Points, in no order, along strands that fork, close into loops and pass close to each other.
Two points are linked if the straight distance between their rows is under 111.
q_371: [ 32  -6 -30 -12  29  36 -17  28  25  13   7 -13 -79 -22 -13 -10  11   6
  -1  24  -1]
q_981: [ 63  32   1   8 -41  56  22  23   8  77 -22  39  39  23  -1  58  11   0
  -7  10  41]
q_529: [-23 -22  17   3   0  21  -1  43  28  52 -29 -41 -35 -51   9  34  18  49
   9 -13  -7]
q_274: [ 17  33  13  29  -3  -4 -31  -1  55  39 -16 -62   7 -28  69 -11 -25 -10
  21   8 -11]
q_839: [ 17  -1 -44  -3  -6  22  13 -29  10 -17 -28  33   0  -2 -28   1  14   5
  17  -9 -14]
q_244: [ 81  54 -31  25  17  33  13  10  24  39  35 -21 -20 -42  30  25  28 -29
   9  20  13]
q_709: [ 58  43  15  25 -21  14 -16   9  19  38 -16 -33  26   7  60 -11 -29   1
   4  25 -23]
q_214: [-25 -13  28 -25   4 -43  69  27  23  -8  36 -24 -56 -70  -4   1   9  14
  14   4  -1]
q_107: [-15  10 -42  -3 -46 -17 -19 -20 -37 -71  -4  29  48  59 -22   8 -23 -10
 -39 -51  12]
q_730: [ 49 -43  -9  23  35 -37  25  45  28  19 -25 -26 -52 -14 -41  18  35 -15
  -1  11  12]
q_989: [ 23 -37  -1  27 -22 -74  24  12 -22 -51 -22   7  35  80 -31  -7 -26  22
 -14   2   7]
q_458: [-18 -16 -50   8   4  32 -61 -35  -2  11  21  32 -17  31 -13  -7  30  66
  29  15  -9]
q_535: [ 71  58 -30  28  16  24  48  18  17   6  38 -36   6 -18   3  44   8 -25
 -22  29 -14]
q_763: [ 34  21 -32  25   9 -43  55  -6 -27 -47  43  21  31  84 -50   8   6 -12
   4  40  11]
q_349: [-69 -41  35 -38  22 -32   8 -30 -20 -35 -42  20 -47 -27 -24 -20  50 -10
  27 -39  65]
q_112: [-33 -30  11 -22  14 -52  47  33  31 -36  44 -24 -56 -39 -41  -8  -3  11
 -13   8  -5]
q_777: [ 15 -20 -41  15  13  -8 -38  12 -26 -29  28 -29  -3  41  11 -29 -42  19
 -19  -9 -27]
q_39: [-69 -48  23  -7   7 -29  17  34 -26  -7 -25 -36 -29 -40   1  10  16 -18
 -10 -54 -14]
q_406: [-31  -2  23 -55   8  35 -10 -21  -5  38   5  50 -58 -55  13 -30  22  18
  42   1   7]
q_536: [-72  17  80 -26 -17  16 -79  -9  39  65   7  -5 -40 -53  62 -13   4 -17
  16   5   5]
q_660: [-26  15  19  15   6  45 -40  23  48  53 -13 -53 -35 -44  31  20  28  56
  19  26 -23]
q_330: [ 62  -9 -29  20  34  15   1  48  21  28  -9 -27 -63  -9 -27  29  33  -7
 -10  20  -9]
q_217: [ 53  79   7  41  12 -23  24 -15  23 -10  45 -39  24  15  43 -11 -18 -43
  16  62 -31]
q_153: [  6  39  18  -3 -49 -17  48  12 -30 -70 -36  13  45  38 -34  15 -55 -28
 -51  29  17]
q_30: [ 33  -4 -42   6  24 -15  50 -14 -51 -30  28  28  24  68 -10  -2   0 -20
  30  24  -4]
q_732: [ 27  44 -15  17  24  -9   8 -17  10 -31  65 -30  21   9  25 -35 -33 -24
  -1  42 -44]
q_755: [ 18  27 -12 -11  45  69 -50   5  27  55  15 -13 -64 -24  10   0  30 -13
  14  49  10]
q_798: [ 59  17 -24   6 -15  24  36  -6  23   7 -50  22  13   6 -35  31  21   0
   2   9 -10]
q_543: [-69   6  57  -2 -28  11 -81  -4  21  57  10   4 -19 -51  53 -35  13 -18
  -7 -17 -40]
q_881: [ 11 -10  -6  26  -6  37  18  22  -2  67  11 -25  38 -30  52  33 -15  13
  -4 -47  30]
q_500: [ 50  -1 -42  17  16 -42   6 -13  20 -21  75  15 -41  -1  -8 -52   0  19
  12  29  -5]
q_718: [-34 -23 -19  12  -8 -52   5 -16 -11 -76  11   1  37  20 -25   0 -11 -26
 -32 -47  -2]
q_889: [-87 -38  40 -45   3 -12   0 -11 -38   3 -33  36 -54 -32 -18 -11  43 -16
  14 -50  36]
q_429: [ 56  17  25   5 -20   1   4  27 -12  29   2 -22  37   6  52 -12 -63 -12
 -25  10 -21]
q_355: [ 40  30 -27  34  26 -32  55  -7  16 -42  42   3   6  49 -75  28  23 -26
 -19  37  -8]
q_389: [ 52  -8   1   9  -2 -24  69   5  -4  49  19  15  46 -32  32   8 -15 -11
  23  -7  -2]
q_425: [-29 -57 -26  -1 -30 -18 -74  -7 -21  10  -7  41  21  50 -27  -5  -4  32
 -15 -48  -6]
q_848: [-68  41  49 -30  31  27 -22  -4 -27  15  -4 -47 -58 -44  73 -15  13   0
  34  -1   6]
q_436: [-68 -63  27   7  25 -11 -72 -20  22 -24 -61  -7   2  16 -49  -6  69  21
  15 -11  38]
q_511: [-16 -46   8  12 -16  10 -55   5  -8  24 -17  29  15  34 -11 -13  -9  49
  -1 -13 -56]
q_11: [-12 -67 -37  11 -17 -50 -29 -15 -10 -20 -23  29   1  27 -27 -17   5  35
  13 -48  12]
q_811: [-61 -40  20   8  27 -42  28   0 -25 -34 -32 -31  24 -28   0  11  21 -44
  -1 -54  -3]
q_938: [-42 -53  28 -14  23 -20  28  55   3  18 -42 -55 -47 -46  -4  30  18  15
   4 -23  17]
q_179: [ 27 -45 -32  23 -25 -91  -5 -11   0 -44  -6  15  27  54 -37 -14 -12  33
  -9 -21  29]
q_164: [ 23   1  22 -19 -19  61 -44  -2  37  81   6  49  42 -21   1  25 -24   2
 -28  23 -12]
q_190: [-46 -10 -11  11  45  36 -68 -35 -17  26  17   9 -43  23  15 -21  34  54
  46  39 -16]
q_480: [-55  -3  34 -19 -33  39 -71  -6  22  48  18  50 -11 -55  12 -16  11  -4
 -22 -16 -44]
q_322: [ -1  34 -12  -8 -54   5  24   6 -45 -78 -29  27  43  59 -23   5 -45 -11
 -33   1   3]
q_284: [  7  -4  14  13 -42  28 -32  18 -11  10 -37  17  22  82  -8  -1 -23  56
 -10  22 -50]
q_603: [ 62  55 -22  18  42  44 -28   4  26  49  18 -22 -47 -30  37   2  32 -41
  26  38  13]
q_192: [ 64  39 -18  35   7 -13  57  21  28 -17  25 -29   5   2 -37  40  -1 -13
 -41  39 -27]
q_266: [-46  34  41 -52  32  31  34   7 -35   6   0 -40 -77 -48  48   5  24  26
  23  -5  20]
q_135: [ 18 -22  -3   4   9   5  41   7  -4  71  32  -2  31 -64  51  11 -16 -16
  15 -44  43]
q_507: [ -5 -33 -37  -3  19 -24  11  20  16 -49  27 -19 -42  -9 -44  -9  -9   5
 -18  -3   6]
q_757: [-24  29  24  19  -1  19 -44  13  59  42 -20 -71 -28 -46  66   1  -5  12
  27   8  -1]
q_957: [ 43  31  20   9 -32  64 -42   1  52  94   6  14  44 -20  33  25 -23  18
 -18  16  14]
q_134: [-78 -18  27  -4  43  37 -72 -43 -18  19  48  44 -37  -5  26  -2  34  44
  17  58 -13]
q_384: [-30  26   2 -52  10  22 -11 -36 -12 -17  18  20 -89 -27  30 -52  26  35
  49   6  20]
q_624: [ 35  37  40  -8 -51 -22  47  -7   8 -45 -54   9  64   5 -40  20 -39 -43
 -57  19  38]
q_323: [ 22  31  36  -9 -28  16  33  -1   6   2 -87  15  86  25  -8  32  21 -40
  11   7  63]
q_822: [-58 -32  24 -51  -7  11 -26 -10 -19  30   1  55 -57 -45  -4 -27  21  11
  15 -30   6]
q_77: [ -9 -13  -1  16  20 -48  80 -14  13 -25   6  -7  35 -22 -31  21  14 -11
  16  -4 -25]
q_876: [-33   5  -7 -51  14   1  33 -21 -18 -43  16  10 -95 -25  -4 -16  31  35
  32  -7  25]
q_830: [ 47  -7  22  13 -14 -25  24  40 -31   1   8 -26  32  29  14  -7 -71  -8
 -47  13 -35]
q_832: [-14  26 -30 -18  -1  -3 -49 -33  20 -42  37   1 -62 -26  35 -64  -3  16
  31   1  13]
q_254: [ -1  21  40 -14 -18  15  13   8 -18 -22 -76  -7  98  29   3  19  -5 -65
 -12   1  60]
q_853: [ 24  18   6  -7 -26  43  25 -12  20  41 -68  44  57  23 -33  57  33 -10
  12  15  24]
q_403: [-30  -5 -38 -20  28  37  -5 -32 -72 -14  10  26  27  23  19  -5 -14 -31
  11 -37 -20]
q_184: [-53 -37   2  19  -4 -57  21 -16 -32 -55 -21  -1  35   0  -8  -8  16 -39
  -5 -64 -24]
q_783: [-17  -6  42  -4 -25 -22   0  -3 -26 -42 -51   2  86  19  -5   0 -14 -78
 -43 -44  14]
q_19: [-27 -19   5  18  26 -66  15 -19  12 -65  28 -13  52  27 -58  -7 -16 -36
 -31 -10  17]
q_662: [ 19 -22 -55  14  23   3 -13  18  -5 -40   4 -28 -17  37 -29   5 -23   6
 -32   3  -9]
q_697: [  9 -10 -58  -4  13   5  20 -28 -62 -32  14  35  27  69   7  -4  -8  -5
  29 -12   8]
q_658: [-46  14   2 -21  26  39 -29  -3 -26  15  10 -19 -23 -46  46 -16  -4 -20
  10 -19 -23]
q_906: [-33 -10   7  23  22 -64  60 -17  19 -34  41 -10  39   6 -67  -2  -7  -7
  -2   2 -27]
q_382: [-61   3  -4 -49  15  -7  42 -20 -20 -81   9 -10 -80 -18 -20   8  35  26
   7 -24  40]
q_76: [ 18   4 -48  -7   4 -30 -40 -22  10 -29  71   8 -47 -11  25 -61 -16  24
  24   2  18]
q_287: [ 24  25 -35  17   8 -10 -27  -9 -21 -54  56 -20  19  45  26 -39 -52  -3
 -17  11 -27]
q_657: [ 34 -15  25  18 -24 -53  47  34 -32 -22 -14  -8  32  44 -13  -4 -51  10
 -31  18 -36]
q_176: [ 21   8 -56   8 -22  25 -59 -29  -4   2  10  37   6  68 -10 -11   9  60
  19  10  -8]
q_880: [ 50   7 -60   1 -32   2 -16 -31   7 -23   7  45  -1  28 -20 -29  -6  38
   8  -9 -10]
q_627: [  4  27  17  21 -29  46 -49   9   4  12 -34 -19  27  66  25  -3 -15  48
   6  42 -66]
q_950: [-21   9  -3 -25  15  39 -28  -4 -27  23  29  10   7 -48  46 -21 -25 -59
 -10 -33 -19]
q_253: [ 25  -3  10  19  11 -42  79   8   2  24  35  -7  51 -23  -1  22 -20 -19
  -3   5 -13]
q_409: [ 42  44  55  20 -48 -39  71   6  19 -25 -44 -18  76   3 -31  34 -16 -28
 -44  35  67]
q_489: [-35   8  47 -49   7  -6  51  30  -3 -15  29 -39 -67 -65  35  -1  10  15
   9 -11   5]
q_231: [ 22 -61 -11  14  25 -10 -14   8  28  27 -52  13 -31  14 -57   5  44  10
  23  10  17]
q_721: [-12 -23   3 -29 -11  52 -55  -2  27  37   0  46   4 -27 -25   0 -21  -4
 -33 -11 -23]
q_900: [ 59  28  22  20 -58  45   7  32   6  82 -13   5  44  14  26  31 -31  25
 -27   0  36]
q_48: [-20 -65  12   8  12  -2 -43 -11  35  11 -63  22  14  28 -55   6  32   9
   7  -6  13]
q_74: [ -7  14 -18 -23   5  43  11 -12 -49   9   0  18  48  -1  32  12 -21 -40
   5 -28 -31]

A fork is a point with three links, a tip a point with one. Leave the first point through the second and follow the links. Name the first fork or tip that comes.
q_757, q_274 | q_627
q_135, q_389 | q_718
q_536, q_543 | q_853
q_848, q_266 | q_217
q_981, q_900 | q_536
q_535, q_244 | q_436
q_853, q_798 | q_134

How many points has the smallest loop of links through each point below? Write 0 if it is on no loop.
q_458 | 0
q_950 | 0
q_938 | 0
